Each row is a point on a tangle of strands that fork, close into loops and nearly touch. The rows are in no order.
Two points are linked if the straight distance between their rows is under 85.2. Some points are linked to none.
K946: [  1 -17   2 -34   3  -3   6  -7   4 -21   9  -7  12  -5   8  -8 -11   2
   3   8  -7 -27  -7  -5  -5  -7   3   6  -1 -16  -3   9  -2  -8 -22  -3
 -17  12   6 -17  -9  15 -16  -9  22   9 -17 -10]
K993: [-14 -18 -32  -3  -4  23   3  17  -7  -1   9 -15   9   1 -14  -5   2   5
  -6   5  10   6  15   0   8 -12   7  11  -7  -8  -4   7  -2  19  10  21
  -6  -5  -2 -18   6 -21  10   1 -26 -14 -12  32]
K193: [  7  11   6  -4 -26  -9  -9   6  12 -23  -2  -3  23  34 -12   7  -4 -17
 -18  25  17 -19 -11  -6  17   0  15   2 -15 -19  10   4   8 -11  14  -5
  -4 -12  19   7  35   4  -2 -10  42   2   9 -17]
K140: [ -5   7   4   6  20  12   3   4   3  10  11  -2   7   8   1  -1 -21  20
   4 -15  10  19   0  20  16  30 -28 -19  32 -12  17   5  15   3 -15  -3
  22   0 -25  21 -12  -8   2  -4   1   8   7   3]
K818: [ 12  -4  13  -3   1   9 -35 -14  14  -9 -19 -25  -3  24  -4   1   7  -4
  15   3  13  12   5 -10 -15 -13 -16   8   1 -11   7   0   0   2  -9   6
 -12   0 -10  13  17  36 -15   2 -15 -15   3   6]
K936: [ -6  -5 -23 -20  -4  -4  -7   9   9  -6   2  -1  -6  -1 -43 -22 -17  11
   3  19  -1  -5  -9 -36  36  -4   1  11  -9   5  12  -2  -8   2   3  -9
  -9  15 -10  -3 -30   1 -14  29  -6   6   5 -19]
K551: [  4 -10 -12   3 -10 -11   2  -7  11  -4 -20  -8  -6 -14 -32   0  -6   8
  16   6 -24  17  19  15  18 -11 -14  22  -3  27  12  -7 -14  -5   3  -2
   3  -7   0  12   0 -12 -15  -7 -18 -11  20 -17]
K42: [  1  13  24  22   0 -23   0  -4 -12  18  -2  35 -26 -15   7  42   4 -15
   5  14  -3  20  13  11  10   2 -14  21   8  15  -7  -9 -14  -8  -6  14
   2   7   2   1  21  -1 -15   7  -1  -2  -5   5]
K744: [  5  -8  21  -6  -2   7  -8 -32   7 -14  -1 -30  -4  10  -1   3   6  10
  13  -7   9  -1   0   9 -11   4 -14  25   3 -17  -7  -4  15   9 -33   5
 -18  -5 -12   8  10  26  -7  -4 -15   0  -9   3]
K979: [ 21   5  23   3 -10 -32  20 -31   5 -20 -16  12  -6  -3  39  10  17  -7
   3  -2 -10  -3  -4  15 -29  -3   6  -5  -8   0 -14  -3  -1 -16  -9  -7
  -9   2  15   8   1  27 -10  -5  16   3 -10 -13]
K590: [ -5  -8   5 -17  -2 -16  10   1  19 -11 -11  -4 -12 -13 -28  -4 -29  12
  16  25 -30  -3  21  16   6 -19  -7  30  10  14   7  -6 -23  -2 -11   0
  -6   3  -7   8  -5   4 -18  -1 -13 -11   5 -20]
K999: [  4   4 -12  -3 -21  -5  13 -12   2 -22  -4   2  -5  -6 -11  -2  11  -5
   1   6   8   2  16  -2  32 -16  -2   3 -14   2   1  17   1 -28  10 -13
   0  -2  13   9   6   4   5 -10  18  -8  34 -11]
K478: [ 19   6   5  -4  -1 -28  29  -1  -6  12  11  21  12   7 -11   9   8   6
  -8  -7   8  26  -9   6  17  22  14   0  -9  -7   7   0  25   2  10 -13
   5  -2   3 -14  -9   8  17  10  19   9 -20  -7]
K449: [ 10   1  16   0   3  -1  -4 -21 -15   4  -3   0  -5  27  18  -9  16  -3
 -11  -2  15  17   3 -15  -2   2   2  -5 -13 -37   6  11  22  -9  -3 -10
   4  41   0   6  -2  27   0   9  13  -1 -15  20]
K194: [-26 -34   6 -25   1  23  -1   9   8  -3   5  -6 -12   2  18  13  15 -15
 -17   1   2  -6   4 -10 -25 -18  12  -2  12 -15  -3  -1   0  17   5  27
  -5  -3  27  -7  18  -6 -25  -7 -12 -17 -30  26]
K162: [  6  -9 -10  -8 -11 -18   4  -9  11  -6 -18   9  -4   3 -38 -18   6   8
  -2  -8 -20  16 -20  14  12  -7  21   5 -19  19 -30  -9  -4   0  24  -7
  -2  -3   2  15 -14  -3   3  -5   1   2   1  -7]
K571: [  0  -2   3   5   2   2  10 -15  -7  11   2 -12 -23  10  23  -8  18   1
   1   3  20  15   8 -18 -16  13 -10  -2   0 -11   7   6  16   6 -20  -2
  -9  18  -6  -3 -14  19  -5  20 -13   4 -18   8]
K982: [  5   0   8  -2  20   5   1 -24  -5  -2  11 -25   2   2  13  -4  -1  19
  19 -15  -1  -9 -17  16 -17  19 -22   6  13  -1  -2  -5  11   8 -36  -5
  -5  -4 -24   5 -15  12  -3  -7  -9  12  -7 -12]
K338: [-15  20   3  16  -4  14  -7  14 -27  11  18   5  17 -11  27  28   9 -13
  -9 -20   3 -25  -8  -5  -5   2  -2 -11   6  18 -13 -13 -11  -8  -1   6
  11 -20  10  -5  24 -13  14  -3  17  -3  -3   9]
K637: [-21   9 -15   3 -15  24  17  26  18 -25   4 -14   2  -7  12  -8 -16   0
  -7   8  -4 -35  11 -18  -1 -14   3 -25   9 -11  -7   9  -5  -7  -3  -9
  -6 -17   6   6 -13  -6   1  10  -8   0   9 -11]
K2: [  6  -9   3  -2  27   8 -23 -12 -20  24   4  -2  -9   0   2  -4  -8   0
  14   1   1  19  16   6  -9  -4  -8  26   0   2  19  -4   1  21 -12  15
  -4  41 -15 -18   0  -1   8  -5 -24  -6 -24  24]
K100: [ 11   6  24  10   7 -14  -7   3  -3  15   5  10  19  21  -8   3   4   9
 -15  -7   6  11 -24   2  -6  13  19  -2 -14 -13  -3 -16  15  13   5  -8
   2  -7  -2  -9   2  17  15   5  18   4 -25  11]
K11: [ 12  -1  -7   1 -14  -5  13  -8  -6 -17   4 -16  13   2  11  -8  11   2
   6   9  11 -14  32   1  -4 -20  12   7 -16  -6   2   8   3   3  -3  -9
 -19 -12  11 -27   0  10  16 -12  10 -17   4   6]
K470: [-21 -12 -35   4 -19  30   1   8   5  -4 -13 -11  -6  -8   3  -4  11   7
  -9 -14  -6   2   5  -4  15  -6   4  -5  -5  -3 -27   7  -1  10   8  16
   2  -8  -6  17  -6 -17  -2  -1 -31 -10  -9  24]
K784: [ -2 -14 -23  -2  13   8   1   2 -20  11   5   6   0   2   7 -15  16   3
  -4 -17   3   9   0 -10  22  -3  17  -9 -22 -15 -12  17  17  -4  23   3
   6  24   3 -17  -9 -14  16  -2   4   4  -6  23]
K543: [  1  13  -5  29  -8   0 -22   4  12   7 -14  23   4   2 -32  -4  -1  20
 -12  -8  -9   8 -28  15  21  23   9 -10  -6  23 -16 -23 -14   7  21  11
   1 -15 -12  37  -7 -18   3  13 -14   5  11  -1]
K952: [ -5   9  -5   2   1  13 -20  14   4  -5  -6   2  -3  -8   0  -2  -5 -12
   5  -4 -25 -37  -5  -8  -6 -22   4  -3  -6  11  -6  -4 -35 -15  13  -3
  -3   7  -5   7   6  -5   3  -2   1   2  11 -11]
K969: [  5 -22 -23 -15  17   3  20  12  13  -5  14  -7  -5   0  -6 -33  -7   9
   7   4  12   5   0  -6 -11   7  15 -10  -6  -6  -1  11  11  21   1  -1
 -13   2 -11 -27 -39  -7  13   7 -21   8  -2   4]
K407: [  9  10  16  15   7  -8 -31   8  -1  13  -4  14   2   6 -33  18 -12 -10
  -3   9  -6  11   3  -2  16  -4  -8  35  -3   9  12 -20 -17   8   4   7
  -3   1  -8   0  32  -4  -3  -3   5  -5   7   4]
K215: [  5  -2   4 -18   3 -14 -14 -19 -20  -3   6   0   3   0 -29   9   0   3
  -6  -5  -4  -6 -23 -20  32   8  -7  31 -14   6   2  -6   7  -9 -20  -5
   4  10  -8   7   0   1 -18  11  24  13  -7 -25]
K553: [ 11   2   5  -5  10  -3 -21 -17  -2   3   5 -33   9   6  29  10  13  -2
   8 -11  16 -10  -8 -11 -35  -2 -17 -13   0  12  13  -6   8  -2 -10  -8
   1 -18  12 -24  14  18  -8  -2   3   5   5  -4]
K161: [-13  -7   0  -9  17   3 -16   4   5  -1 -13  12 -10 -12  -4 -17 -13  11
  13  -1 -32 -26 -16  -6  -1  -7  -5  -1   7   4 -18  -2 -23 -16  -3   2
   4  23 -17  17  -9   0 -18   1  -4   2  -1  -9]
K428: [-18  18 -25  27  -6  35   2  20  -7  -2   2 -10   7  -1   4  -7   2 -10
 -15  -4  25   7  14 -20  -8 -15   0 -30   6  -2   7   6   0  -1  19  14
  13  -7   7  -7   1 -10  21  22 -20 -13  11  20]
K541: [  5 -13  -1 -26   2  -1  -9   4   8   0  -3 -22  27   4   5   4 -11  -8
   8  10  -2  -2   2  21   7  13 -11   4  17  -4  22  13  15  -6  -2   2
  11 -16  -1 -15  28  -6  -8 -36  31   6   9  -9]
K739: [  7   5 -11  13 -12  -5   6  25   7  17   0   4   7  -7  -2  10  -3  -6
   1  11  -9   2  12  -3   0  -9   6  -7  -1  19  14 -14 -12   8  19  -6
   5 -16  15 -24   3 -15   6   7  -6  -4   4  -4]
K597: [  2   2  19 -13  14  -7 -11  19  18   3  -1  17  -4  -4   3   4 -23 -18
   1  21  -9  -9   9   3   0 -15 -10   1  17  -6  15   9 -18 -14  12  10
   4  18   8  -4  23   7 -16 -20  16   1   8   0]
K798: [  3  -7 -22  -6 -12  -3   0 -13   1 -22 -20   4  -7  -3 -26 -21   9  17
   4  -2 -13   1   0  -4  24 -16  13   6 -16  11 -22   9 -14 -22  17  -9
   4  18  -2  29 -15  -3  11  -3   0  -8  25  -6]
K264: [ -4   8 -10   3  -4   0  29  18  16 -15   4   5  -6 -10  19  -8  -2   2
   4   5   7 -16   6  -7 -20   1  16 -39  -2  -5  -7  15  -4 -11  11 -18
  -2 -14  18  -5 -23   2  15   3  -1  10  15  -6]
K192: [  6 -25   6 -26   9   3  16 -14  -4   5  24  -4  -2  10  19 -15   8   1
  -1 -12  11   7 -12   9  -7  18  10 -13  -7 -27  -5  20  35   6  -6  -2
  -5  18  -1  -9 -19   2   5 -17  11  15 -19   4]
K323: [  2 -12  -4 -14 -21   8  15  12  20 -12  -1 -17   4   5  37  11   5 -25
 -11  13   1 -18  23 -18 -22 -34   9 -20 -10  -7  16   1   1   4   7  -4
 -10 -16  28 -23   1  14 -15   3   5  -8 -15  -4]
K365: [-13   0  -2 -17  -3  19   9   8   8 -28  11 -21  10  -9  28  -8 -14  -4
  -2  15   2 -41   8  -8 -11  -9  -2  -9  13 -20  -8  20  -5 -12 -16   1
 -18 -10   6  -5   5   1  -7 -14  19   0   1   2]
K876: [ -7 -21 -23 -13  14   2  31   6   1  -9   8 -14  -9 -16  32 -30  11   4
   8  -5   9  -9  12  -8 -24   5  18 -26  -7 -12 -13  20   5   4   7 -14
  -7   1  12 -24 -28 -10   7   0 -12   8  -4  10]
K666: [ 11  -3  34 -14  20  -2   0 -16   1   3   9  11 -13  28   6  -8  -1  -1
 -10  -5  16  22 -15  13 -14  16   9  -2  -1 -40  -4  18  29   4  -4  -1
  -9  38  -4  15 -12  24  10 -16  11   3 -23  15]
K351: [ -7  -2  11  -7   6   4   7 -10   6  -6  12   4 -41   9  24  13  22 -18
   2  18  26  10   0 -11 -41  -7   7   1  -3  -6 -15   9  -9   9   6  13
 -27  14  18  -6   5  11  -6  -4 -12   4 -15  22]
K9: [ -5  16 -13  38 -16  13  19   7 -26  -1   4  -2  23 -16  12   3   9  19
  -9 -17   0  -8   5   7   8   6  10  -5   5   3 -18  -8  -5  10   2   0
   1 -23  -2 -10  -3 -21  40   5 -11  -6   1   8]
K722: [  5   1  22 -10   4 -16   5 -10  -9 -14   3   9  -1  -4 -23  -1 -16  14
  -1  -4 -17  -9  -3  25   8   9   4  31   4  -7 -17  -4   0  -9 -14   2
  -2  13 -14  14   7   2   8 -22  12  -6  -9  -5]
K22: [  0  -2 -17  -3   2  11 -17  -4  -9  17  -2 -22  -3  -7  22   2  21  -2
  13 -20   1  -7 -16 -23 -12  -5  -8 -22 -15  28   6  -9   2  -2   0 -15
  12 -17   8 -21   3  -1  -7  11  -2  15   8  -8]
K973: [-14  12  18   3  -9  14   5   5   1  -3  -2  17   4  -7  42  18   1 -22
 -10  -8  -3 -19  -5  12  -4  -1   4 -31  16 -14 -15  17   0 -31   5   7
  16 -11  16  24  24  -1  -5  -5  26  -4   9   6]
K828: [  1   3 -12 -12   0   7 -12  24  19  -5   0 -15  21  12  -2  -2 -13 -21
   7  28   8 -13  -1  11 -10   1  -3  -7  17   6  17  13   0   8  18   4
   4 -22   7 -23  33 -24   5 -34  21   1  20  -9]
K602: [-22 -10 -38  -1   2  23   3  18 -20  14  12  -9   6 -21  18   4  14  -8
   3 -21   3 -12  -9 -22   2  -8   1 -27  -8  20   1   5   3  -2  13   0
  21 -12  19 -25  -7 -35   6   7  -6  11   7   7]
K296: [  4  20   9  -3 -23 -23 -17  10   6 -25  -8   2  15  29 -28  -5 -14 -22
 -10  22  11 -29 -25   1   1   6   8   6  -9  -3  15  -5 -15 -22  15 -12
  -2 -10   8  29  24   2   2  -5  40   6  29 -36]
K115: [  1  25  21  30 -15  -5 -17  11  -3  14  -7  12   0  -3 -14  38  -8 -12
  -2   9 -12   0   5  11   7  -4 -15  18  15  19  -2 -27 -17   8  -1   8
   5 -18  -4   6  32  -5  -9   6  -6 -14   1  -1]
K958: [ 12   9  22   3  -5 -21   9  -3   6  18   9  24 -18  -7  10  29   5 -24
  11  17  14  33  13  15  -8 -10  -7  10   6  13   3   1  -5   4  13   8
  -4   6  16 -10  26  10  -6 -12   7   1   2   9]
K160: [  1  24  -3  21  19   8 -23   1 -10   3   9   1   8   0  -5  -2 -10   3
   9   1  27  -3  -8 -17   7  11 -20 -11  13   4  15   2  -8 -12  -2   3
   6   4 -11  -3   3   8  16  10   4   8  35   2]
K388: [ -2  19  -9  22   0  22 -17   6  -3   2  -7  20 -15 -15   9  -5   1 -18
   5  -2  -7 -18  -6 -19  -5 -26   3 -16  -6  24 -12   7 -36 -19  22   2
   1  18  -2  15 -12 -13   9  12 -19   5  28  -6]
K363: [ -6 -11   4 -19  22   5  -7  -4 -10  10   4  -2  -1 -10  16  -9 -11  11
   3  -4 -26 -28 -10 -14  -1   2 -15  -3  12  -9   1   2  -2 -10 -24  -2
   8  27 -12   1 -15   7 -26   2  14  12 -14 -11]
K274: [  3 -13   6  -6  24   2 -27 -14   3  24 -10 -11  -6  -2 -12   1  -4  15
  18 -15 -17   6 -21  15  -9  13 -23   7   7  16   8 -15   6  13 -24   3
  10   3 -21   9 -15   3 -19   6 -21  11 -10  -7]
K696: [ 12 -12   8 -20  12   5   8 -19 -12   3  15 -21   8  -8  32  -5 -13  -1
  13 -11   5  -3  26  23 -16   2  -8  10  15  -8  18  10  12   0 -21   0
  -1   8  -3 -23   6   2   4 -23   4  -7  -5   8]
K149: [  1   9  17  -8   9 -18   4  -9 -18 -19  18   8   8 -21 -15  13 -16   0
  10   2  -6 -19  -3  17  23   7 -14  31  10  10  -8   9  -8 -14 -24   5
  -5   4 -10  -5  18 -12   4 -24  22   3  11 -13]
K665: [  2   2   8   4  12  -3  -1   9  21  10  -5  -2   1  17   4  -7 -15  19
  -7  -5   0  17  -4   7  -2  15 -16 -29  23 -22  16  -1  19   1   0  -9
  20  -5  -9  22  -9  21 -12  11   3   3  -3  -2]
K604: [ 21  -3  15 -14   9 -19   6 -31 -22  -9  12 -10  10 -14   6   6 -12  -9
   8   1   4  -1  33  15   0  -6 -13  37  -3  -2  25   6   8  -5 -30  -8
  -8   7  -5 -27   1   7  11 -27  13 -12  -6  -4]
K114: [-23  12 -25  22 -15  41   3  25  -2  -9   0  -2   2  -5   4  -4  10 -21
 -21 -18  16 -11 -11 -17  -3 -11  18 -36 -11   1 -17   9   6  -4  23   1
  11 -21   5  21  -8 -23  13  26 -16   7  10  11]
K206: [ -3   8  14   4  10  -4   1  -2   1  -2 -11  21   4   4 -14 -18 -15  32
  -2  -8 -24   2  -7  33   8  10   7  -3  10 -21 -23  -2   0  -6   3   1
  11  23 -23  33 -14   3   9  -9   4  -5  -6  10]
K254: [-21   5 -14   6   8  26  -8  17 -14   4  16  -7  18 -24  13   9  14 -13
  -3 -20  -7 -30 -25  -6 -13  -5  11 -23  -4  26 -17  -1 -15  -1  11   3
  14 -26  15 -11   9 -33  15 -10   2   9   9   4]
K697: [ -3  -6  -4  -8  16   0   9  12   1  23  13   6   3 -11  -3  14 -11   4
  11   3   6  16  -8   9  15  23 -16 -16  22  16  17   6   8  -2  -2   5
  16  -7  -4  -5   2 -20   0   2   8  13  10  -6]
K990: [-13 -10 -21   8 -16  12  24   1  -7  -8  16 -12   0  -7  11  -6  11   1
   8   9  12  -6  24   2  -8 -19  16  16  -9   1 -15   4  -5  20   4  12
 -26 -17  11 -25   3 -16  23  -4 -22 -13  -5  20]
K454: [-12   4   3  -6 -23  12 -10  39  18   3  -2  -6  16  24  -5  12  -9 -30
 -20  15  14 -10 -12   0   7   5  12  -9   7 -10  13   3   8   5  23   7
   7 -23  11   1  36 -12  -2 -10  24   4   5  -9]
K290: [  8 -21 -27  -7   0  -5  12 -13   0   2 -21   2  -7 -23 -13 -17   9  13
  17  -8 -25  24  24  17  23  -9  -3  24 -11  20  -2   0  -2   6   2   2
   5   7  -2  -5 -18 -17  -1  -5 -22  -9   1  -2]
K539: [  8 -14  -2  -4  -2  -7  13   2  11  21   1  -5 -16   8  16   4  13  -4
   4   5  13  38  15  -4 -19  -4   0  -3   3   0  15  -7  24  20   3   2
   2  -8  14 -26  -2  14  -9  19 -15  -3 -20  16]
K647: [ -2  18   2  30   1   3 -21   6  -2   8 -11  34 -16  -5  -7  -1  10  -2
  -6  -7  -2   0 -30  -8   7   1   8 -12 -11  21 -17  -7 -20  -4  21   6
   1   8  -6  28  -4 -12   9  20  -7   4  15   4]
K85: [ -7  24  -9  29  -1  20  -7  15   3  -3   0 -10  15  -5   7  -7 -11  -4
   4   4  24   6  17 -11  -8  -4 -22 -26  28   6  24  11  -6  -9   7   3
  15  -6   4  -7   4  -1  23   8 -10  -4  35   7]
K774: [  0  13   0  16  11  -8  -5 -18 -26 -12  -2   8   2  -8 -38  -8  -3  22
  -3  -7   8  13   5  -9  37  17 -18  16   2  12   1  -1  -8 -17 -16 -11
   8   7 -15  22 -10  -8   7   5  -9  -6  40 -16]
K515: [ 13   3  11   3  -7 -14  29  -7 -15  13  17  -6  16   2  18   9  -3   8
  -8 -12  10  10  11  11  -3  25  -2  -1   8 -16  16  -7  33  17 -20  -9
   5 -14  -7 -18 -14  11  11   8  10   0 -23  -8]
K689: [  1 -12  12 -19  17 -16 -16   0   4  -4  -9   1   0 -11 -22  -6 -19   8
  11   2 -42 -21  -7  12  -6 -19   2  28   3   7 -14 -12 -25  -8 -11   5
  -5  23 -13   3   3   2 -18 -16   6   0 -18 -14]
K598: [-36   0 -24   7 -11  29 -11  22   8   5 -11   3  -7   2   6  -9   4   1
 -28 -14  -5  -6 -18 -15   5   0   9 -29  -2 -11 -23   2   4   4  12  10
  17 -18  -6  33 -16 -18  -7  16 -21  -1 -10  24]
K906: [ -7   2  16   7 -15   9  -4   9  -2   4  -1  -3   9  -1  24  21   8  -3
 -10 -12 -12 -17 -12   7  -2   3   5  -8  13 -10 -12  -9   5  -7  -5   4
  13 -17   6  11  22   2  -6  -7  16   0 -12  -1]
K182: [ 13   2   7  -3  -6 -18  14 -10   5   8  -2  18 -12  -1   4  17  13 -18
   6   2  14  31  11  -1  20  -3  -6  -5  -2   5  16  13   6 -16   9  -4
   9   5  17   0  12  10 -13   2  16   2  16  -6]
K561: [  0  -3  18   8   5  -3 -11 -17   5  10 -15  10   0  24  -4  -5  -7  28
 -15 -23 -18  19  -6  23   1  18 -10  -7   9 -24 -10  -2  22  10 -11  -1
  16  14 -27  44 -21  17 -14   1  -3  -1 -18   2]
K316: [  5   5   6   7   3   3 -17  -4  19  -9 -18   2 -13  23  -1 -11   7   2
  11   4  12  14   7  -5 -20  -7   7  -8  -8 -15  -6   1  -6   1  12   0
 -14  11  -7  14   6  32   8  -2 -15 -12   1  19]
K901: [ -1  12  10  12  17   1  -8  -7  10  -3   2  13 -32  12  -4   2   5  -9
  11  12  22  24  -4   1 -32   3   0   9   7   6 -15   1 -12  13   3  12
 -23  14  -6   3  11  11   6  -5 -25   1  -3  30]
K642: [  4  12  -8  32   2  -5  -7 -27 -29  -4 -19  23 -11 -18 -30  -6  15  10
  -6   2   0  26   2 -10  35  16  -8  16 -14  25  -9  11 -15 -15   4   9
   1  24 -10  30  -8 -17  10   6 -17  -3  37   3]
K280: [  0 -21  -1 -28  -5 -13  10  -2   9 -20  -7   2   5   5  -5 -18   7   4
 -11   0 -16 -25 -27 -20  -4 -15  30   0 -23 -16 -11   2   2  -3   0 -12
  -8  10  12 -10 -21  16 -15  -1  22   7 -22 -11]
K298: [  5 -18  -7   3  -3  -5  23   6   9  22  -5  -6  -8   6   3 -11  10   6
  -5 -13  -2  30   8  16 -17  17   1   1   0  -2   4  -9  26  37  -8   4
  -3 -14  -5  -9 -24   4  -1  20 -35  -4 -34  17]
K492: [ 13  -3   5  -8   5 -21  19 -21 -18   3   1   0  -9 -16   2  -8 -10   0
  10   3 -11   5  45   3   1  -5  -9  28  -2   3  27  -1   0   1 -23 -16
  -3  11  -4 -18 -24  10   4   2  -2  -9  -7 -17]
K256: [ -6   5   4  -5   6  -5  18   7  -3   2  18  14  23 -17  -2  21 -17  10
  14   0 -14  -6  -6  25  20  26 -10   6  28  16  -3   3  -4  -7 -11  10
  10 -21  -8  -4  13 -24   7 -17  17   9  11 -19]
K593: [  7  16  29   4  -8 -19  12  -7  18 -11 -10  15 -12  -5  36  11  -3  -5
  -6  17  -9 -19   3   7 -46  -7   3 -20   5  -1  -4  -4 -18  -5  -3  -8
 -14  -4  12   1  -2  27 -13  -7   4  -4  -3  -2]
K976: [  2   3 -14 -14 -23 -13  -4  19   5 -18  -4 -10  11  21 -41 -15 -13  -1
  -8  13  -2 -25 -15 -13  17   9  19   6 -10  11  11 -18 -19 -10  15 -20
  -3  -4   8  15  -6  -8  -3   4  19   9  17 -39]
K358: [ -3  10   9  14 -23   2  22   6   6  -3   2   2  -9  -2  35  19  15 -16
 -18   7   2 -11  15 -13 -34 -19  10 -17   1  -3   1 -15  -8  10   0  -4
 -14 -21  19  -7   1  13  -8  12  -3  -6 -21   0]
K477: [ 12 -14  -9 -10  13 -11 -18 -11  -1   7   4 -11  -2  11 -39  -1   2   4
  19  15  18  14  12 -31  16 -13  -2  29 -32   3  27   2   6  11  -5  -5
 -17  13  -2 -23  -5  10  -5  11 -11  -4   7  -5]
K92: [  8  30  16  24  25 -12 -14 -10 -16   5  -3  14  -6   4 -19  -2 -10  15
   2   2  14  14   8  -6  10  21 -19   7   7  -6  13  -6  -2  -5 -21  -8
   7  15 -24  10 -10  10  13  18  -8   2  22  -7]
K716: [  6  22   8  22   5 -16 -24 -21 -16   7 -11  39 -22   1 -28  -3  11   1
   0   0   2  16 -27  -7  26   8   8  10 -19  10 -14  -5 -12 -16  12   5
   1  26 -10  33   1  -4   6  19   3   4  19   6]
K572: [ -5 -16 -24 -27 -18  -3  -4  25  18  -7  -2 -11   4  17 -44 -14 -11  -6
  -5  18  -9 -25 -19 -21  28  -5  14   8 -24  -2   9  -2  -8   1  18  -9
  -9   9   3   0  -6 -14 -21   8   8  13  -3 -30]
K874: [  9 -15  16 -26  10   9  -8 -11 -10   4  15 -25  20  10  19  15   0  -7
   3  -9  12  10  -4  16  -3   9 -16   8  14 -16   9   7  27   3 -17  11
   8   1   0 -10  30   3  -6 -34  21   0  -8   8]
K377: [ 11   3   5  -5  13 -17 -25  -1   4   7   5   8 -15   2 -37  12  -3 -14
  12  22   5  16  -1  -8  14 -22   3  32 -23  11  11  -4 -19   6  16   8
 -15  17   1 -14  13   1  -8  -5   2   1   2  -2]
K96: [  8  -9 -27   3  -6 -11  24   8  16  -3  -1 -19   5   9 -10 -25   9  19
  -2  -7   5  17  -1   2  -2  13   9 -11 -16   0  -1   0  19  30   4 -11
 -10 -25  -7 -13 -35   3   9  26 -29  -1  -5   3]
K466: [ -8  14  -2  12 -23  -1  27  24   2  13  10  10   2 -19  31  26  -5 -17
 -11  10  -8 -14  20  -6 -12 -17   2 -19  16  13  11  -8 -12   3  14  -7
   8 -25  18 -19   0 -12   3  13   0 -10  -1  -8]
K209: [ 10  -9   3   1  -4 -14  26  -4  -3  12  -2  -1   5 -16   6   1 -15  15
   7  -4 -14   9  40  19   3  12 -11  16  18  -1  25 -10  23  14 -26  -8
   9 -12 -15 -17 -23  -2  -3  17 -18 -13 -12 -12]
K560: [  1   3 -26  28  -4   6   1 -18 -16  12 -21  13  -8 -23   2   2  22   9
   7 -12 -12  22   7   6  20   7 -10   4  -7  35  -9  -3 -10  -7   7   4
  11   9  -6   5 -10 -26   7   6 -18   5  16   4]
K356: [  7  -3   3  13 -16 -12  -7   8  10  -3 -20   4  15  16 -45 -10  -5  15
 -11  -6 -27   1 -19  18   9  11  20  18 -14   9 -23 -28  -8  16  16  -3
  -4 -14  -5  24   2  -3   4   0  -4   1 -11 -12]
K778: [ -8  -4  19   3  -3   9   1   1  -4  10   6   2   6  13  17  11  15   2
 -20 -14   5   0 -25  -5 -16  17   8 -15   5 -21 -16 -10  17  14  -8   3
   2 -13   7   6   7  10  -2  10   8   5 -23  14]
K743: [-14 -21  11 -17   8  20  -8  -3  -2   4  10 -19   2   9  25   1  11  -3
 -13 -13  15  17  -1   2 -25  -2  -5  -5  17 -23  -7  -5  14   9  -6  16
   3  -4  16  -4  20   3 -10 -17  -1  -5 -22  30]

A tip is a point with one link. Name the tips that can be reached along the links from each point below, in the order of the rows.
K778 -> K936, K194, K553, K973
K571 -> K11, K192, K280, K477
K466 -> K979, K739, K323
K982 -> K351, K274

How many points has the smallest loop of links through each point below? Write 0 if it is on no loop.
K604 -> 10
K689 -> 11
K256 -> 8

Name the points in between on the shortest way along the links from the first point to the second, in order.
K637, K377 -> K365 K946 K363 K161 K952 K388 K647 K543 K356 K162 K798 K999 K182 K958 K42 K115 K407
K192, K356 -> K666 K449 K571 K539 K298 K96 K969 K876 K264 K637 K365 K946 K363 K161 K952 K388 K647 K543
K689, K114 -> K590 K551 K290 K560 K642 K774 K92 K160 K85 K428
K338, K296 -> K906 K778 K743 K874 K541 K828 K454 K193
K602, K209 -> K254 K338 K906 K778 K100 K478 K515
K492, K936 -> K604 K696 K874 K541 K828 K454 K193 K296 K976 K572
